Each row is a point on a tangle of strands that fork, close into loops and nearly touch. The rows are in no order.
Two points are linked if the straight distance between their rows is under 160. Some points are linked to none.
Z184: [  10  -49   28   44   32   26   22   30    3  -30   21  -15  -56   -2
   19    4  -20   14  -15  -11    9  -10  -38 -104   19   68  -28   -2
  -45   10   28  -39    1  -23  -21   32  -26   23  -22   24    7   -4
   23   -2    7  -43  -25  -10  -27  -25  -13   50   10   49  -21]
Z845: [ 46  -3  -4 -23  31 -33  15 -34  44   8 -22  37  19  -9  -6 -47  15   0
  24  -8   2 -33  26  53 -32 -17 -10 -18  44   0  24  54  22  62 -47  12
  32  -2   8   1  -9 -58 -29 -57 -12  14  17 -13   8 -21  37 -12  -9  -4
 -40]
Z503: [ 10   6 -41   3  12  33 -24   3  38 -21 -25 -23 -11 -37  14 -15  27 -34
   7  32 -15  17 -51 -27  58  13 -24  -2 -42 -26   4 -20  -3 -67   5  37
  -2   4  23   4  15  32 -15 -28  -3 -20  19 -26 -43  -9   4  38  15  10
   5]
Z421: [ 18  27   7 -26 -21  -3 -22 -18 -14   6  18 -34  66  -2  11  15   5  24
  -6 -29  21  -8  60  18 -33 -46  27  42  45  14   0  19  17  -6   0 -23
  14 -33   7  14  -9   3   2  41   6  18 -19  27   3  39 -40 -40  20 -13
   2]
Z112: [ 47 -19 -20 -29 -11 -27   3  -1  44  -1 -55  40  24 -39 -18   3  43 -20
  30  45 -27 -38  13  48  10  -5  -4 -36   9 -28   0  34  21  26 -57   9
  82 -13  11  20   0 -11 -12 -55 -11 -32  14 -38   9 -25  39  -5 -28  16
 -60]
Z71: [ 51 -26  25 -11 -15 -52  40  11  16   0 -21   3  21   4  23  18   6  -4
  63  63   5   9   1  21 -14  -5   4 -42   3 -37   3  -1  17  50 -17  18
  75 -46 -11  44  16 -14 -17  21 -36 -19  -3 -51  -3 -86  12 -17 -22  50
 -57]
Z220: [-31  26 -34 -32 -19  -9 -38 -11   7   5  10  -9  25 -20 -17 -13   7  -9
 -10 -15   0 -19  53  45  -5 -31  33  41 -13  -4  14  53  41 -10  -3 -19
   2  -9   7 -12   4  31  -8 -15  -6  13 -15  26  25  31  -4 -22  13 -65
  36]
Z189: [-49 -15  18  17   4  48  13   8 -58 -11  13  15 -36   6 -19  18 -23  31
 -41 -28  22 -28  -6 -43  14  50 -19  34 -37  44   8 -12  18 -22 -16 -24
 -25  34  -9   4 -20  18  21 -18   9  -4 -24  57  15  40   2  27  -7 -22
 -13]
Z156: [ -34   63  -18   19  -11    6   -6  -22  -27    1   19  -12   10  -20
  -28    7   16  -53  -22   25  -25   34  -22  -30   31   -7    3  -22
    2   30  -30 -100  -36  -44   72  -17  -12  -37   29    1   -6   24
   27   15   17  -35   24    1  -26   40  -29   27  -23    9   22]
Z169: [-12  29  22  22  -6  36  21 -32 -67   8  51 -20 -16  35   0  -1 -54  40
 -37 -58  54   2  18 -26  -5  13   5  50  10  42   5  -1  11  -6 -14 -15
 -51  26  -4  -1 -25  -6   3  43   6  31 -25  45  17  42 -36   8  44 -14
   1]
Z884: [-61  14  28  22   5 -17 -17  19 -53  36   3  16  19  28 -12   9 -31  -2
 -13  -2   2  -1  18  56 -21 -21  -9   2  37  30   0 -19 -47  24  37 -64
 -39  -1 -28  -5  -8  21  49  53  26  34  20  43   0  27 -19 -33 -35 -37
  27]
Z658: [-53  68 -28  20  15 -21   6  28 -56  39   2  45  12 -27 -60 -17 -12 -39
 -52  18  11 -11  53  19 -31 -31  37  27   8  -9 -19 -41 -20 -32  64  -7
  -2  -4  12  15 -11  36  61 -24  27 -24   9  28  -5  36  35   0 -34 -25
  60]
Z992: [  1 -29  44  18  14  12  36  -7 -23  28   7  10  -1  35  26  38 -24  60
 -47 -38  27 -23 -18 -40 -20 -22  19  38  42 -10  -6 -16 -56  25 -25   6
 -14   1  31  -5 -34 -37  36  -5  17   7  -9  34   9  11  21   5 -24  60
 -15]
Z348: [-47 -20  39  -3 -22  10   6 -16 -35 -17  18 -15 -16  33  -2  20 -13   9
  -4 -22 -18  -5 -27   2   8  27 -36 -11  -6  66   8 -36  -9  20  15 -62
 -45   5 -42 -24 -24 -17 -15  41  12  13 -12  20  27  28 -57   2 -15 -21
  -5]
Z758: [ 46 -44  14  21 -16  41  -7  -4  27 -25   1 -27 -32  -9 -25  33  23 -23
  34   4 -14   3  -3 -60  55  56 -31 -43 -55  16  -9 -48  -6  -1  -7   1
  20 -18   6  28   3   3 -18  24   8 -57   7 -59  -4 -34 -37  75  -6  43
 -51]
Z528: [-28  28   5  -9 -21   6 -24  20 -49  12  39 -15  26 -23 -46   9  -7   2
 -55  -7  22 -15  55  20  -9 -14  44  55   0   1  -1 -24  27 -33  21 -54
   5 -19   4   1 -12  42  33  18  16 -10 -34  54  22  58 -13 -24 -10 -36
  33]
Z206: [ 10  34 -17  -8 -30 -25 -15 -11  14   0  -3 -38  56  -8  31 -12   0  -7
  40   4  11  50  30  23  -6 -70  18 -17  34 -18   9  37  15  -9  14  48
   1 -14  -8  15  39 -19 -51  47 -30  26  39 -14 -40 -33 -37 -51  54 -32
  25]
Z688: [ 19   7  29   9 -15  48  -6  14 -38  -8  42 -34  10 -11   4  21   9  11
 -31 -26  52  -4  34 -44  -4  10  38  43 -22  -1   0  -4  13 -21  -9   0
   6 -14   0  21  -7  24  11  29  12 -19 -34  15   4  17 -22   0  22   9
   0]
Z419: [ 34 -15 -22   3 -13 -30   3  -6  15  41 -44  35  25 -73 -46  20  43 -36
   7  26 -37 -49  19  63 -21   8 -36 -37  27  12 -23  10   7  21 -43 -22
  89   2  17  40 -16   8  13 -22 -10 -44  14 -34   7   1  17  32 -43   1
 -48]
Z610: [ -2 -20 -28  -8   5  -3 -18  11  17 -17  38 -19 -53   1  13 -47 -46  17
  33   0  30 -24  28  -4  17   8   4  19 -32  -4  58  50  50 -14   2  23
 -42  43  13 -40  37  24 -30 -43 -17   8 -16 -15   1 -40  36   8  51 -54
  27]
Z477: [ -8 -42  -3 -22  -3 -15   9  32  24  -2 -61  47  19   0  37  34  52   5
   1  54 -80   4 -59   2   7   1   5 -40  -7 -77 -25  -8 -17 -10  -5 -10
  44 -35 -12   7   2 -10  25 -44  -6 -15  22 -21   0 -32  66 -29 -63  50
 -11]
Z800: [-11  -5   9  -1 -17  14   2 -49 -19   7  13 -21 -14 -13 -47  20  17  -9
   1 -14  -2 -18  -5  -6   5  21 -41 -19   0  86 -17 -47 -12   6 -13 -81
 -10 -10 -29 -20 -28 -12   2  47  14   2 -10   2  14  48 -56  42 -19 -11
 -26]
Z623: [-21 -29  17  -1  12  34 -11  67 -15 -23 -11  39 -22  19  -2  20   7  40
 -43   0 -19  18 -30 -42  18  21  27  62 -69 -45   9 -16 -10 -39 -23   9
 -22   4   7  15  -9  21  27 -40  21  -7 -22  44  12  27  26  -6 -24   8
  25]
Z134: [ 21 -52  42  29  -5  14  19  59  22 -35  42 -22 -39  16  19  34 -11   5
  22   1  16  20 -12 -94  22  46  19 -12 -53 -18  17 -51 -11  -9  -2  26
 -12 -26 -25  47   8   0   2  29  10 -60 -37 -45 -24 -40 -27  36   9  65
  -2]
Z465: [ 23   5  12 -26  50 -34   4 -46  55   3 -22  30  19  25  15 -54   4  31
  23 -12  -1 -14  26  62 -28 -45 -21 -34  72  -6  15  59  11  81 -29  12
  21  -4   9 -10  -1 -77 -25 -51 -15  56  44   9   8  -8  40 -33 -18   3
 -26]
Z427: [-25  54 -41 -18  11 -12 -29 -20 -10  10  16   3  17   8 -27 -29 -36  11
 -35 -31  21  21  52  45 -17 -56  56  50  -4 -21  13  41  34 -16   6  18
 -39  22  25  -7   7  21   6 -23   5  31 -10  55  21  38  10 -22  30 -71
  71]
Z346: [-53  15 -30  14  -3 -12  17  85 -30  21 -22  42   2 -20   2  11  -2 -32
 -42  34 -35  36 -23 -19 -22  -7  45  -7  -3 -40 -55 -38 -26 -40  46   4
   8  10   4  19 -12  25  52 -33 -10 -22   7  18 -12  -6  51  -9 -39   7
  70]
Z733: [-33  33 -35  20 -32   1 -10 -12  -6  -8  15  -5  12 -29  -5   5  23 -61
   4  29 -46  30 -13  -5  34  11 -10 -52   7  29 -23 -85 -20 -35  83 -31
  -1 -29  19  -1   8  28   2  32   6 -33  28 -11 -23  -3 -42  22  -8   8
  18]
Z841: [-46 -35  30  23   0  39  20  53 -54 -25  18   8 -42  18  10  43 -30  26
 -15 -27  13 -25 -12 -59  26  74   4   6 -45  28  31 -14  19 -27   7 -18
 -17  21 -23  19 -20  27  10   5  11 -15 -43  28  12  15  -9  15 -12  -7
 -23]
Z195: [ 17  31 -16 -23 -46 -23 -24  24  -4  -6  13 -33  59 -18  27  10   9  -4
  38  13  34  28  68  14 -10 -64  53  -1  23 -27   9  46  29 -19  15  41
  24 -35   0  28  34  10 -31  39 -26  12  12  -7 -27 -30 -24 -65  42 -34
  19]
Z148: [ 44  -1   0 -24  23 -26   1 -23  46   9  -9   9 -19 -11  -7 -50  -3 -12
  39 -15  14 -33  33  46 -12  10 -15  -9  10   4  34  67  29  59 -33  12
  24  16  -8 -25  13 -35 -36 -40 -23  19  -7 -31  25 -33  25 -14  18 -27
 -35]
Z299: [  2  -5 -28 -28  16 -32 -26 -16  42  -8   5  -7 -32  -2   9 -64 -22 -16
  44   1   8 -11  23  32   8 -16  -1 -18 -12 -11  49  78  44  22  -7  30
 -27  36  -3 -53  32 -12 -40 -57 -23  36   6 -28  10 -33  44 -24  27 -64
  18]
Z929: [  2 -34   3 -12 -15 -25  12  20  20 -15 -56  23  36  -2  39  30  46 -17
  12  58 -65  28 -60  18   1   5   1 -66  -6 -71 -26 -19 -15   4  -1   1
  51 -42 -25  20  12  -7   3  -2 -28 -21  27 -32 -13 -62  33 -37 -40  41
 -36]
Z630: [-23   1  -8   0  23  14   5  22  -4   0 -14  33 -15  17   0 -12  -3  10
 -35  -5  -8  12 -38 -11   4 -11  21  58 -29 -25  -4  15 -17 -24 -13  25
 -39  26  11 -18  -7   1  12 -54   6  15  -7  42   9   6  38   7   3 -15
  40]
Z998: [ 18  45 -27  33 -21   7   9 -70   6  -1  22 -16   9   1  13 -23 -16 -26
  43 -21 -12  57  10   6   4  -6 -13 -40  51  41 -12 -33  -5   3  52  11
  -9  -2  29   1   8 -14 -32  60  -8  20  30 -17 -23 -16 -52  35  54  14
   4]
Z595: [  5  21 -21  22 -41  36  -6 -62  15 -31  34 -14 -10   1   9 -13  -3 -23
  34 -12 -21  34 -16 -17  26  30 -21 -26   1  56  -3 -50 -14 -18  52  -2
 -15 -10  25 -20  10  14 -26  37  -7   7  13  -4  -7  -2 -57  54  48  22
  -4]
Z774: [  7  18  -7 -25  37 -34  -5 -37  37   3 -15  24  40  47  14 -44  -6  40
   6 -27  19  -1  41  42 -30 -76  13  18  73  -8   9  65   4  49 -27  33
 -18   5   4 -19   3 -51 -19 -44   7  65  47  19   8  21  23 -33  17 -26
  15]
Z980: [ -2   7  19 -13 -31  26 -28  17 -47  -4  50 -34  23  -8 -13  28  -8  33
 -35 -21  39 -20  54   6 -13   1  36  59  -9   4   1  -6  36 -14 -10 -47
   5 -29   0   4 -14  27  16  28  15  -3 -55  42  26  57 -29 -28  16 -24
   2]
Z435: [-54  -9   5   6 -11 -38 -44  36 -40  28  29  33  17  55  -1   8 -40  50
  -1 -17   2  -7  41  52 -61 -33  32 -15  42 -25  21  48   9  30  20 -27
 -47  20 -11 -10  15  -4  26   8  15  34  15  41  13  10   2 -60 -32 -60
  71]
Z289: [ -1 -24  11  30  -7  -4  15  72  15  -9  31 -14 -20  -7  33   3 -16   4
  11  16  33  -1 -11 -66   7  10  45  18 -42 -42  11  -4  19 -27 -11  48
  -7  -3  -5  14  25   9  10 -11 -18 -20 -37 -18 -25 -53  28   0  28  26
  35]
Z452: [ 27 -42 -20  16  28   8  -3  22  66 -29 -20 -28 -34 -19  18 -25   3 -19
   8  39 -14   1 -52 -45  45  55 -57 -15 -51 -16  12 -25   9 -34  -6  40
 -19  18  -1   3  24  14 -10 -35 -13 -30   1 -38 -36 -37   8  50  17  22
 -16]
Z7: [ 34 -46  38   1  24  30  15  29  14 -14 -20   6  -5   1   5  43  33  33
  -8   3 -13 -13 -54 -45  22  37 -13 -22 -43 -16   0 -31 -25   0 -31   4
  22 -16  -7  14  -2   6  21   3  19 -38 -18 -21   0  17  10  22 -55  71
 -39]
Z642: [  9 -26  -4 -34  13  -6  -7  33  45 -12 -52  34 -14  -3  18 -11  52  -5
   7  47 -50  -1 -58 -17  24  13  -1   1 -35 -58  -3  11  -8 -20 -35  16
   9 -11  -9 -16   8   0   6 -61   9  -6   8 -15  -5 -11  64  -9 -33  31
  -2]
Z830: [ -4   8 -36 -22  29 -14  -8 -10  24  -6 -27  26  -3  14   1 -52   8 -13
  -6   7  -1   6 -21   5   5 -42  27  42 -11 -34   8  45   5  -9 -33  36
 -49  17   2 -29   3  -7 -10 -65   2  35  10  13   0  -7  46 -16  20 -24
  42]
Z181: [ 18 -37  41 -24   0  21  12 -19  -4 -29   4 -13 -35  16  -4  22   0  34
  13 -18   2 -42 -20   2   9  57 -46 -14 -34  44   9   1  10  40 -11 -47
  21  10 -34 -28 -10 -19 -26  20   8 -12 -34 -22  32  18 -16   3 -19  13
 -70]
Z795: [-67  17   3   8   1 -31 -42  36 -44  29   2  21  26  19 -10  -4 -20 -10
 -22   3 -22   7  37  61 -33 -37  16   5  20 -18   3   2 -25   7  42 -42
 -30   7 -18  -1  13  32  43  32   9  27  23  41  -3  18   0 -51 -30 -54
  68]
Z782: [-31  10 -35  28  11  28  33  10  -8   6   4   5 -22 -30  13   4 -12 -22
 -27  19  -9  20 -43 -29   8  31  -4 -20 -10   8 -21 -31 -19 -35  52  14
 -18  28  22  14   2  27  17  -8   0 -16   0  14 -29   1  27  36   9   8
   6]
Z48: [  9  18 -29 -31 -13   0 -26 -31  32   2 -36 -15  30 -49 -26   8  42 -28
   9   5 -14 -33  -2  43  16 -17 -38  -5   3  21 -20  19   9 -12 -37 -20
  59  -6   2 -10  -3  14 -19  -4  -3 -12  12 -30   3  29 -23   5  -6 -30
 -28]
Z876: [ 41 -25  50 -30   7  10  18 -64  -5 -16  14 -21 -19  27  10  11  -7  55
  14 -31  15 -32 -10  17 -17  31 -41  -8  20  45  17  -1  -4  63 -17 -65
  28  -9 -14 -36 -28 -50 -21  39  11   9 -25 -15  37  24 -31  -9 -24  33
 -68]
Z228: [-17  24 -42 -44  16  -5 -37 -18  36 -26 -48  -1 -14  19 -18 -36  42  -9
 -17  13 -42  22 -45  27  40 -38  -9  64 -32 -30   4  37  -3 -19 -41   3
 -24   5   6 -36   4  11  -8 -56   2  36  32  32  19  31  34 -19  12 -44
  22]
Z372: [-47  11 -42  36   4  -1  35  57 -19  32 -11  41 -22 -34  10   1 -28 -42
 -40  37 -23  28 -36 -29 -10  24  17 -37 -10 -21 -56 -37 -26 -44  69   8
  -2  27  18  28  -3  25  47 -45 -20 -23  10  12 -24 -20  65  32  -9  16
  34]
Z770: [-26 -31   7 -33   0  -3  -9 -12  11 -16 -21 -10 -26  -5  -1   9   7   2
   1   3 -27 -27 -37  35  14  34 -65 -16 -27  37   6  21  13  18  10 -48
   1  24 -31 -45  -4   4 -19  -4  -5   3  -8 -17  35  24   2  -6 -20 -28
 -34]
Z955: [ 28 -45  20  -7  30 -15   0  34  52 -12 -46   8 -35  -9  14 -11  27 -16
   0  54 -41   5 -86 -27  24  52 -39 -22 -56 -38  -8  -6  -5 -16 -25  30
   1  16 -20  -5   9 -12   4 -52 -12  -9   0 -36 -19 -18  51  11 -23  51
 -30]
Z959: [  3 -41  27  13  10  -9  29  32  13  10 -12  25  12  14  43   9   1  28
  -6  18  -7  -6 -41 -25 -23 -15  39  -1   6 -45  -8 -12 -25   9 -17  19
  11 -21   3  -8   2 -24  12 -13  -1   7  -9   2 -10 -37  38 -24 -27  72
  -8]
Z524: [ 23  16   1   8  44 -12  18 -45  15  30 -20  28  39  33   2 -25 -14  43
 -21 -46  42  -9  44  19 -45 -56   5  34  83  -1 -16  38 -20  36 -39  38
  -4  10  19  -6  -8 -49   8 -30   9  38  28  19   2  13  19  -2  25  15
  14]
Z489: [ 72 -17  41   6  19  -1  24 -59   2   6  14 -19  -7   4   4 -10   3  28
  13 -47  37 -29  15 -11 -30  16 -26  15  28  17  15  17  -9  51 -37 -14
  26   3  -1 -19 -18 -41 -16  37  -3  13 -16 -25  10 -10 -18  -9   8  38
 -53]
Z95: [ 28 -25   5  -7 -18 -24  12   6  23  -9 -33  -4  26 -13  18  19  29 -12
  33  38 -11  12 -22  19   0  -3   4 -36  13 -29   0   1   1  25 -12  23
  46 -29 -16  15   5 -13 -24  20 -23 -10  -1 -37 -11 -64   5 -29 -12  39
 -37]
Z329: [-10  39 -12  17 -12  38  12   2 -32   8  27 -24   2 -30  -7  17  10 -17
 -41 -13  30   6   4 -34  -2  12  20  12  -1  17 -18 -32   5 -34  26   3
  12  -2  16  18  -2  27  11  21   9 -28 -13  19 -13  27 -13  19   8   3
  10]
Z462: [ -6 -26  -8  13  -7  -8  -5  51  10 -13  39 -16 -43   0  19 -14 -29  12
  28  18  40 -15  37 -40  10   3  43  34 -51 -32  44  32  54 -26  -6  33
 -26  17   9  -8  40  24 -17 -30 -15  -6 -36 -21  -8 -52  34  -1  46 -29
  43]
Z312: [ 21 -39  39  17  27  40  18  14   5 -15  -4  -6 -36   2   0  19  11   8
 -15 -16   3  -1 -54 -68  15  42 -28 -11 -39   7   5 -29 -25 -13 -28  13
 -20   9 -15   7 -11  -1   6   4  13 -25  -8  -4 -15   5 -10  45 -17  55
 -36]
Z632: [-58  60  -3  34  11  -6 -11 -20 -50  37  28  -6   4  20  -7  -8 -47 -27
  -7  -2  11   5  19  43  -7 -15 -10 -19  35  52   2 -39 -22   0  70 -47
 -49  -1 -13   1   6  15  19  54  21  27  22  20 -10  39 -40  -7   7 -40
  32]
Z201: [  9  11  19   0 -14  -6  -5  -4 -23  22  24 -18  30  23  24  11 -22  36
  -2 -37  24   4  32  22 -43 -38  15  19  47  17   0  29   5  27  13  -5
  -8  -9  -1  -1   2 -13  -5  55   8  42 -12  27   1  23 -38 -44  15 -13
  12]
Z968: [-64  26   3  18   8 -12   5  11 -45  28  21  19 -23  59 -19  -7 -69  31
 -24 -36  13  -4  -1  32 -13  -1 -21  19  21  23  10  28 -16  14   1 -10
 -63  47   3 -29 -18  -5  14   3   8  45  -1  52  28  44  -5  -1   8 -53
  45]
Z794: [  1 -12 -17 -19  17 -16  -2   4  36  -7 -67  23  11  -2   8 -16  47 -15
  -7  31 -35  20 -71 -10  15 -26 -14  16   5 -46 -28   2 -42 -16 -31  37
   5  -1  15 -10  -9 -13   7 -45  -8  20  31  -1 -21 -13  44 -19  -9  32
   4]
Z661: [-39  35   5  12   0 -11  -6  28 -70  32  32  24  24   5 -51  -5 -18   2
 -64   3  23 -13  61  22 -22 -22  35  59  24  10  -7 -39 -17 -24  30 -41
  -8 -10   9   1 -19  33  71  -3  30  -7 -12  57  16  57   6 -15 -29 -17
  33]
Z973: [ -4  20 -42   1 -10 -26 -14 -16  14  27 -51  13  29 -93 -47   4  43 -63
   0  33 -36 -25   2  58  10 -21 -48 -37  31  14 -30  -2   0 -16 -20 -14
  73   3  17  33  -3  23   7 -10 -16 -40  25 -33 -18  15  -2  25 -25 -16
 -14]
Z600: [ 54 -22   2 -36  -7 -53  18   4  46 -14 -35  30   6 -18  -4  -9  20 -15
  64  80  -2 -33  21  41  14   6  10 -32   2 -50   5  23  32  33 -52  14
  81 -31  -1  35  21  -8 -10 -46 -20 -40  -2 -55   9 -69  49  -3 -28  36
 -67]
Z173: [-40  49   4  23 -27   6  -3 -16 -55  14  50 -34  -7  29   9  -1 -56  -4
 -10 -22   9  27  16   4   0  -8  16  -6  18  44   6 -39   6 -12  61 -33
 -57  -1  -1   0  -1  12  -3  58  12  19  -3  33  -3  38 -66 -10  24 -37
  37]
Z812: [ 39 -17  33 -10  31 -15  19 -29  21  21   5  38 -18  17  -1 -16 -19  40
  20 -24  -2 -54  24  76 -54  34 -39 -35  51  28  28  55  22  98   0 -44
  40  18  -3  -9 -18 -59  -1 -21  -6  16 -21   0  47   1  28  -9 -44  -5
 -43]
Z971: [ -3  10   1   2  23 -14   9  -5  21  -9 -38 -10  24  34  25   2  16   4
 -23   6 -10  52 -67 -20   7 -43  13  30  12 -34 -35 -28 -78 -15 -26  57
 -22  -5  12 -15 -10 -13  28 -11   0  28  30  21 -34  -5  -3 -18   9  47
  18]
Z810: [-19  12 -42 -26  12 -28 -27 -15  15 -17  -9  -5 -11  16   9 -62  -8 -16
  19  -6  -3  22   7  22  -1 -53  40  18 -15 -41  30  69  33  -4 -16  51
 -50  22   0 -37  27   3 -30 -47  -9  51  26   6  -6 -15  34 -42  31 -56
  53]
Z87: [ 27  -8  24   6  -1  53   5 -57 -17  -7  16 -25 -21  -7 -38  26  28  13
 -16 -36  12 -14  -5 -60  10  26 -38 -20 -23  61 -23 -43 -14   5 -39 -40
   0  -5 -12  -7 -32 -11   9  35  13 -14  -1  -5  16  40 -46  59  -7  21
 -34]
Z188: [-19 -15 -43   1 -52   5 -20 -19  11 -26  19 -15   0  -8   5   3   4 -42
  41  22 -50  20   1  22  37  33 -36 -54  -6  47  -9 -33   4   0  71 -47
  -6 -14   4 -20  21  37 -28  40  -1 -19  15 -19   0 -28 -52  29  22 -21
   1]
Z828: [ 54  41   1 -29 -41 -10 -15  -5 -16  -8  15 -40  74 -22  11  19  16  11
  27 -26  46  -1  90  10 -21 -55  34  31  50   4   3  41  20 -10   7  -6
  34 -41   9  42   2  -3 -21  56  -9   5 -10  -7  -7   2 -50 -43  31 -12
  -5]
Z318: [-37  17  11  23   6  31  24  -8 -60  25  38  14 -26  19 -15  -4 -48  31
 -41 -48  46 -25  12 -25 -10  24  -6  40   4  41  11  17   5  -4 -17 -10
 -41  47   4  -5 -18   2  11   1   5  18 -25  55  26  33   7  18  24 -25
   8]
Z355: [-40 -18  15  -1  -2 -11   1  24 -26  19  12  45  -5  39   0  -2 -40  42
 -11 -26   0 -22  10  36 -35  -5  -1   4  23  10  21  45  -2  32   3 -24
 -36  27  -1 -26 -16 -13   8  -8  15  30 -18  31  36  19  22 -26 -20 -42
  36]
Z943: [ 51  -5  23  -4   8 -13  17 -21  15   9  10 -21 -14  -6  14 -28  -1   9
  24 -17  36 -24  18   3 -25   1 -14  17  14   5  23  34  15  40 -28  16
  23  -3  -8 -21  10 -38 -29  21 -16  21 -20 -29   0 -28  -5 -16  26  11
 -32]
Z497: [ 29  45  -2  21  29  10  19 -26 -12  42  10  33  35   9 -14 -25 -23  32
 -21 -48  61  -6  67   4 -56 -48  38  34  68  -3 -21  48   3  14 -20  50
  -6  28  14  10  -1 -26  14 -19   9  31   7  25  -2   7   9   4  42   0
  41]
Z608: [ 40 -51  29   8 -15  15  24   7   1 -13   3 -18 -31   3 -14  68  25 -26
  35  15 -21   5  -7 -20  22  69 -20 -52 -40  23 -10 -36  -1  31  13 -16
  31 -11 -17  30 -14  -5 -21  35   0 -51  -7 -56  18 -34 -24  53 -26  43
 -68]
Z405: [ 10  14   8  10  20  14  -7 -16  30 -21 -13 -29  17   6   7  -5  23 -22
 -14  -3   1  46 -72 -52  27 -25  10  12 -12 -16 -16 -45 -55 -39 -19  63
 -28  -8  11   6 -12  -4  -4   7   4  -8  21  -3 -40  -6 -27  18  13  57
  21]
Z720: [ 33 -49  17  17   0   0  48  18  -9   8  -9  12  -7 -15  -3  73  29 -10
   5  20 -29  -5 -42 -15 -19  64  -9 -57 -16   4 -28 -46 -17  28  -6 -10
  39 -16 -10  31 -28   0  16  30   6 -41 -19 -29   6 -16   4  32 -52  64
 -66]
Z781: [-17  -2 -34 -65   3  -6 -44 -11  37 -37 -44  -3 -19  -1   1 -29  39 -27
  15  18 -47 -12 -30  31  36  -2 -25  15 -48 -24  20  51  17  -3 -19 -10
 -11   9 -14 -47  14  15 -30 -53 -10  27  31  -8  26  14  37 -31  -4 -50
   3]
Z368: [-11 -29 -14 -43  10 -13 -36 -16  46 -29 -30 -26 -38  -4  20 -19  -5 -21
  22  25 -38 -14 -25  40  41  37 -62 -30 -42   5  22  46  22  15  27 -13
   0  31 -21 -54  23   4 -41 -28 -26  12   8 -33  27 -19  23 -15   6 -57
 -39]
Z714: [ -5  58 -12   9  26  -4 -12 -29 -15  31  14   1  15  31  -8 -35 -45  25
 -15 -45  44  24  46  26 -25 -65  55  45  26 -20   2  48  22 -12   3  59
 -38  32  24  -4  22  -2   0 -12   0  41   0  42   1  27   0 -16  65 -36
  56]
Z374: [-35  15 -17   8   2  -9  15  69 -43  24 -11  42  19 -31 -29  14  28 -17
 -58  38 -24  14   6  -9 -19 -10  43  30  12 -25 -39 -46 -26 -41  33 -10
  27 -10  19  15 -19  43  62 -27  16 -40  -4  25  -4  26  43  -2 -60   4
  56]
Z491: [ 17  34 -14  23 -40 -13   0 -45  16   2   5 -28  27   2  11  -8  -4 -26
  41 -11 -15  62  32  21 -16 -39 -11 -46  55  23  -2  -3   7  10  42  27
   3 -11   6  16  14 -36 -50  71 -20  25  44 -25 -26 -40 -69  -1  42 -13
  13]
Z129: [ 47 -21   5  18 -17  68 -14 -48   6 -21  26 -36 -37  -7 -23   2  11   0
  33 -20  15  -9  33 -76  47  45 -41 -16 -45  40 -10 -35   3  -7 -18 -25
  12 -10  -2   7  -4   0 -17  35  10 -39   3 -40   2  -6 -60  70  23  26
 -44]
Z325: [ 28 -12  -6 -18 -23   1  -1 -14  24  -8 -28 -24   7 -25  -8  28  25 -22
  24   9  -8 -20  -9  22  12  11 -27 -21  -7  13 -12   8   9  19 -11  -4
  53 -14  -8   5  -2  -1 -36  22   0 -23  -4 -50   8 -20 -23  -4  -8   1
 -49]
Z42: [ 10 -41  30  12   1  -5  26  83  22 -16  24  -8 -23   0  21  49  -8   6
  33  31  27   6  -9 -68  20  46  28  -7 -55 -51  -7 -35   4 -14 -13  35
  21 -30 -27  51  19  23   7  14  -5 -60 -47 -56 -17 -64  14  19  -3  55
 -12]
Z650: [  3  25 -21  20   1  39 -18 -25  38 -32 -11 -18   5 -15   9 -15  21 -35
   5  20 -25  52 -69 -43  49  -5  -7 -20 -19 -15 -16 -56 -35 -60  27  42
 -16  -5  30   5  -1  17 -13  -3   2 -21  31 -14 -50 -14 -25  51  20  40
  19]
Z614: [ -3  33  16  18 -27   6   2  -8 -54  30  50 -35  -4  28   8   5 -45  19
   4 -55  45  18  40   7 -32 -13  15   3  45  44   5  15  14  15  29 -21
 -30   9  -9   4  -6  -8 -11  73   8  35 -14  22   1  37 -59 -21  29 -31
  19]

A fork is a point with three links, a tip a point with one. Leave the first point through the second and follow the links. Name the first fork or tip that comes.
Z346, Z374 => Z980
Z112, Z419 => Z95
Z971, Z405 => Z642
Z614, Z173 => Z318
Z610, Z462 => Z348
Z148, Z943 => Z830
Z134, Z42 => Z299
Z828, Z195 => Z156

How many points has the smallest loop of links through each point below? Write 0 if it is on no loop.
Z318 => 10
Z148 => 12
Z419 => 8
